Each row is a point on a tangle of strands that fork, close into loops and nearly touch. The rows are in no order.
Points whose rows are less than 76.1 apart are linked; no others are.
Mos: [-33 -29   8 -52  16  16 -11 -12  32 -28 -10   6  28   3  17  28  -9   1
   9   0  14]
tofuv: [  5 -59   6   7  18 -24  30  22 -17  -7 -16  21  26  38   0  12   2 -11
  -4  27 -31]
dum: [  9 -31   4  17   2 -46  -6   4   0  -8   6   5  39   5  24  15  -5 -21
 -11  -5  30]
modur: [ 12  49 -26  19 -31   5  18  29 -25 -23  -1  -3   2 -18  23  -5   1  17
  -7  10  35]
kotid: [-27 -13 -10 -50   2  -2 -25  -1  24 -10 -11  23  20 -13   7  10   0  16
  29 -13  40]
Tez: [-12  37 -40 -11  -4  18  -6  -4  -3  15  -6 -20 -44   0  23 -22  13   4
  -6   2   2]
Suroz: [ 11 -20  20  37  -9 -27  -2  -3   7  -3   7 -14  -7  26  16  23 -33  -5
 -15   9  -5]
nire: [-10   2  -8  -5  29 -23   8 -45   0 -11  20 -41  19   4  -2   3  20 -24
   6 -10  46]
tirid: [ -7  -5  27 -27  26   4 -10 -34  26  20 -35  -1  20 -24 -16 -24 -13  -7
 -16   2 -20]
refar: [ -5  -6 -16   8 -13   4 -38 -30  13  30  35 -10 -32 -21  23  -2  16  40
  -9  10 -10]
memik: [  9 -65 -12  26   1 -11  12   8   1  13   2   5 -24  28 -20  16 -22  -3
  -7  61 -38]
viten: [ -9 -54   3   9  17 -10  42  31 -24  10  -9  29  -2  46   0   8  -3  18
  20  38 -38]
sov: [ -3  26 -12  -6  46  16  -6   4 -45  24 -11 -14  19 -21 -25 -31  35   2
  26 -11   1]
ripa: [ 14  25   4  -2  12  19   4 -24 -25  -7   7 -32  -3   6  -7   6  33 -11
   3 -17   9]
peles: [ -3 -33  18  -1  -2  33  13  17  12 -61  18  28  29  21 -15  34  -8   0
   4   2 -33]
nono: [  4  33 -23   4  -1  31 -22  -6  10  -9 -26 -13 -27  23   8   3  12  -7
 -14  -5   7]
kub: [  6  23  26   2   2   6  -2 -37  27  22 -30 -18 -30 -11 -47   2 -24 -12
   8  19 -25]
fikad: [  6 -54 -32  29 -13 -23  12  22 -11  17  -9  -7 -28  46 -10  -4   0 -14
  -6  34  -6]
seliv: [-17 -35  -2   8  16   8  31  27   9 -48  21  35  35  31  10  25   0 -10
  18 -11 -20]
Giv: [-33  18  -3 -21  10 -12 -26 -13  14  19 -37  19  -7   2   3  10 -10  -6
  13 -25 -14]
Riru: [ 14  -9   1   5   6 -23 -29 -23  -8   1  12  23 -12   6  15  39  -8 -18
 -15 -21 -12]
vopid: [ 22 -48  -1   6 -37  25   4  37 -26 -15  17  25  -6  21   8  13  -5   0
 -10  27 -26]
tep: [ -4  20   5 -10  31 -14  -7 -22 -27  50   8  -3 -38  -9  -7 -34   7   7
  -4 -12 -33]
larob: [  5   2  38   6  38  16 -11 -13  12  37  -9  10  15 -18 -32 -47 -15  -6
 -12  -5 -35]
Nozap: [ -1 -42   7  26   6 -24   8  20 -10  10  -1  19   5  34  27  27 -29 -21
  -1  26 -17]
Rudu: [ 33 -41  -4  23  -7  -2  -1  -5  12  -6  26   2 -28  -1  -5  30 -26 -12
 -22  50 -35]
Vob: [  2  -8  11 -28  31  -8  -6 -45 -14   8  16 -34  19 -17 -12 -12  26   8
  21  -9  46]
fidep: [  0  57 -11  11 -10  11  18  20 -14  -7 -21 -30   5  -4  13 -17  13  13
  14   2  38]
Kof: [ -4  43 -25  -7   2  -9 -31  24  -4 -12 -28  31   0 -18  16  -6  12  23
  -4  -9  13]
fozi: [-27  43 -27 -13   4 -12  44 -17 -12  10 -14  -1  26 -49 -17 -12   6  -5
  -3 -10  35]
geni: [-15  15   3  -2  15  -1 -37 -28  22  -2 -38   6 -18   9  11  32 -31  -2
  -6  10 -27]
Retu: [ 17  -9  34  10 -30  12 -16  16  16  -3  -3  -5 -11   0  22  24 -31  40
   2  20 -10]
padi: [ 11  14  24 -20  -6  11   9  -1  34 -30 -14  -7 -16 -21 -31  46 -22  -2
   8  32 -37]
gevom: [-15   1  22 -18  32 -12 -11 -46  16  22 -27 -31  20  -6  -3 -27   0 -10
  -6   0  10]
luza: [-12  -8   6  -2  56  15 -14  -6  14  28  22  11  31 -22 -14 -72  -8 -16
  10 -19  15]
fegok: [-10   6  26 -22  -3  27   9  -2  15  10 -29 -22  32  -5 -18 -37  14   4
  16 -12  29]
mol: [-18   9 -21  -1  13 -25  12 -31  15 -19  12 -19   0  18 -14  16  18 -39
  -3 -31  19]
sokev: [ -6  16  15 -12 -19  21  15   2   0  42  -8 -19 -30 -10   0 -33  -5  18
  13  -9 -11]
pumem: [ 36 -17 -20  37 -21  17 -18   3 -25  18  31 -18 -20   9  21 -11  17  -1
 -12  26  20]
momeg: [ 22  12  15 -15 -32  -3   3   0 -32 -26  29   9  -4 -15  16   9  22   7
  -8 -22  -2]
guzuz: [  5 -67   0  19 -36  21  15  25   9  -3  41   7  -5   3   3  16 -14  21
   2  47 -32]
dupu: [ 38 -33  -4  25 -36   2  11  29 -33   1  23   2 -12  19  -1  -6  16  -6
 -14  18   6]
vizo: [ 27 -62   2  15  10 -24  18   4 -11 -19   5  14  18  23 -19  11   9 -22
 -25   8 -28]
fufu: [ 10  -9  -5  39  -9 -12   1 -22   5   4  33 -39 -34  27  12   7 -16  -5
 -17  15   1]
zago: [-15  11 -24 -16 -11  -8 -14   9  -5  10  13  22 -33 -11  52  26 -14  14
   9  -9 -18]
vaz: [ 17   7  32  -3 -10  10 -38  15   4  -9 -27  10   3  -5  21  14 -11  44
  -8   5 -11]
Rov: [ -3   0 -29  28 -38 -25  39  46  -5 -17  30   5 -11   1  20  14 -16   3
   9   0  14]
kif: [-12  13  -4   2   5  -2 -36 -39  15  36   1 -20 -51  -6  -1 -14 -11  30
  -6  22 -23]
pugo: [ 24 -36  12  12   6   4   2   1  -1  -8  24  30 -11   3  -3  58 -29 -12
  -8  32 -44]
dil: [ 16 -43 -11   8  -6 -37  12  16 -24  -9   9  31  33   4  -8  11  20 -32
 -10  -3  13]
Panov: [-24   2 -13 -22 -22  17  11  18   6 -11  10   7 -32   8  31  33 -14   8
  10  -8 -22]
diba: [ 23  18  22  -5  -4  16   0 -25  -8  -3   2 -25 -24  -4  -7  12   5  12
 -16  -1 -11]
zisor: [-28  27 -15  -9  18 -24  30 -19  -1  34 -11   2  27 -40 -14 -41  -7 -19
  19 -17  33]
givo: [ -2  13  26 -20   4  32  -3  13  -1  20 -24  12  24 -16 -21 -56  19   7
  10 -16   3]
Futid: [ 12  20 -37  39 -37  -5  33  35 -24 -20  19   9   0  -6   3   7  -3  -5
  -8   9  35]
Dipi: [-21   5 -16 -53  10  -7 -21  -1  10   0 -15  25  19 -34  -4 -25  18  14
  12 -17  31]
Folut: [  6 -39  13  16 -38   9  -8   4  22   9  33 -14 -11 -15  29  23 -24  36
  -4  35 -12]
Kaze: [  7 -16 -27  19 -29   0  23  49 -13 -53   3  26  37  16 -12  -9  12 -17
  -1   3  17]
miz: [-11  -5 -11   3  17 -13  -2 -37  28 -31   3 -15  -8  31 -12  32  -2 -38
 -22 -17 -11]
lifeb: [ 37  -4  23   4 -28  22   6 -12 -24 -17  39 -18 -22  -2   2   9  10  15
 -18   3  -9]
nat: [  9  16  21   9  13  29   4 -29  16  45 -13   2 -27 -18 -44 -25 -25 -16
   4   0 -36]
Febe: [  1  13  14 -12   3 -40 -15 -35 -11  13  10   8 -15  -6   1  21   6  -1
   0 -40  -6]
nubef: [ -1  18  18 -22 -47  33  16  16  -6  -3  -3 -15 -21   0  -4 -10   8  22
  16 -12  -3]
Gavig: [ -8 -12   8 -26  56  -1 -19 -48  -3  34   0 -19  16 -14 -23 -37  13  -4
  12  -5  18]
tubar: [ -6  19  -4  -3   2  45   8  20 -16  46   3 -14 -28  -9  -7 -58  11  20
  23   1 -10]
Peba: [ -4  11  21  -4  29  22  -5   8   2  30   3  23  21 -18 -19 -58   4 -10
  -1 -32 -17]
dudum: [  7  -4  12   6   7   8 -28 -13  14 -10  -5  28  -8   9   1  59 -24  -7
  -2   7 -24]
tilu: [ -3  33  -4  12  31  30  16  39 -45  34   1  -6   6 -19 -12 -57   8   5
  25  -4  -9]
sugin: [  6 -24  22   1  -1  21   4   0  40 -57  -3  -7  24  14 -26  26  -7   3
  -7   9 -10]
gopo: [ -3   9  22 -24  -6  21   9 -18  34   0 -31  -1 -10 -13 -40  23 -21 -15
   3   5 -33]
Piliv: [-25 -18  -7 -10  17   6   1   9  23 -39  -2  17  28  27  25  40  -3 -21
   1  -7  -3]
kiti: [-12  37  -3   9  -6 -29   8   2   9  -8 -17 -19  26  -4   9   3   2   1
   9  -9  47]
sof: [-12  -4   3   9  -7 -50  10   5  19 -20   8 -15  35   1  12   9  -8  -5
  11 -11  49]
Lesu: [-27  36 -19 -34  14 -13 -14  24   1   8 -32  36  19 -28 -11 -31  19  14
  -2 -15   8]
zivol: [ -4  36   1   0  43  -8 -24 -11 -28  32 -11  -8  -6  -1 -16 -22  27  13
  12 -14  -2]
pud: [ 15   8 -10  12 -10 -12 -38  29  -6 -16 -20  34  27  -8  26   5  10   7
  -2  -3  34]
tos: [ 33 -42  16  29  11 -12  -2 -21  11 -24  16  -6  19  20 -37  14   3 -21
 -25  10   2]
rut: [  3  33 -46  14   3 -23  20  -5 -13 -27   8  -5   5  -8  20  16   9 -32
 -25  -7  25]
dev: [-16 -23 -17  19 -21   0  23  37   9 -12  29   9 -17  28  25  29 -23   2
  17  -2  -9]
defup: [ 14  11 -32  22  -8 -12   5   0  -9 -11  18 -14 -24  17  30  10   1 -23
 -20  -5  13]
Fem: [-16   6 -15 -14  43   3   7  -2   1  30   0   3  34 -36 -11 -66  -1 -12
  17  -4  38]
zis: [  9  35   2 -17  -7   0  22 -10 -34 -17  16 -15  11 -18   1  -1  36  -2
   2 -22  20]
bek: [-24   3  22 -18 -12   8  26   2  33 -12 -24 -32  24  16 -20  -6   7  -4
  13 -17  23]
safet: [ 11  -9 -11  19 -24  18  -4  36   8 -37  -9   7  12  30   7  12   5 -19
  -9  -2  15]
Tuvo: [  1  15  41 -24   0   4 -18   8   1  11 -30   6   9 -14  -3 -22   8  39
  -4 -10 -14]
tibon: [-12   9 -33  -3 -15 -20 -26  -5  -6  26  29   4 -35 -27  43  -5   8  33
  -3  -3  -4]
vetap: [-19  23   5 -18 -12  -2  12  -4   4  29 -26  -2 -20   2  -2  -9  -9 -10
  11 -29 -11]
faf: [ 40   8  11  41  -4   7 -33  -6 -16  13   7 -14 -18  15  11  -1   2  15
  -6  11  23]
Zenu: [-19  50 -34  -5  -1 -22   7  -4  -8  19 -14  -8 -31 -10  15 -11  -2  -3
   1 -14   6]
zireg: [-11  21  21 -34 -41   5  16  23 -10 -10 -14  16  16 -19  -2  -3  11  16
  21 -31   3]
Gurat: [-11  16  19  -9  15  -6 -38  -4  12  35 -25   4 -37   0  -9 -18 -19  37
 -13  17 -38]
Mezel: [  6  -1 -21   4 -19  -5  23  15  -8 -59  31   8  37  -3  -9  -3  26 -21
  -7 -12  29]
visu: [  5   1  17   2 -12  16  -8  -2  25 -31 -11 -16  15  20 -13  16  10  -1
  -5 -10  19]

A piece is two or more points that can be reached from each other along the links. Count, over all rows, the pieces, the separate loops (a circle has one, a figure eight two, a Y none), the forks (points with three links) and the tips (points with one).
pieces | 4
loops | 1
forks | 9
tips | 15

A fork is a point with three links, a tip a point with one. Leave the first point through the second and follow the links. Name the first fork or tip that comes.
Tuvo / vaz | faf
faf / pumem | givo
Gurat / kif | vizo
vizo / dil | Gurat
Lesu / Dipi | visu
visu / sugin | pud

Name the points in between on the shortest way along the links from the first point to the second, in order.
gevom / Kof | tirid, larob, Peba, givo, fegok, bek, visu, sugin, peles, seliv, Piliv, Mos, kotid, Dipi, Lesu
sof / defup | dum, dil, vizo, tofuv, Nozap, Suroz, fufu
defup / kif | fufu, Suroz, Nozap, tofuv, vizo, dil, dum, sof, kiti, fidep, modur, Futid, Rov, dev, Panov, zago, tibon, refar
miz / Peba | mol, nire, Vob, Gavig, gevom, tirid, larob
seliv / pumem | peles, sugin, visu, bek, fegok, givo, Tuvo, vaz, Retu, Folut, guzuz, vopid, dupu
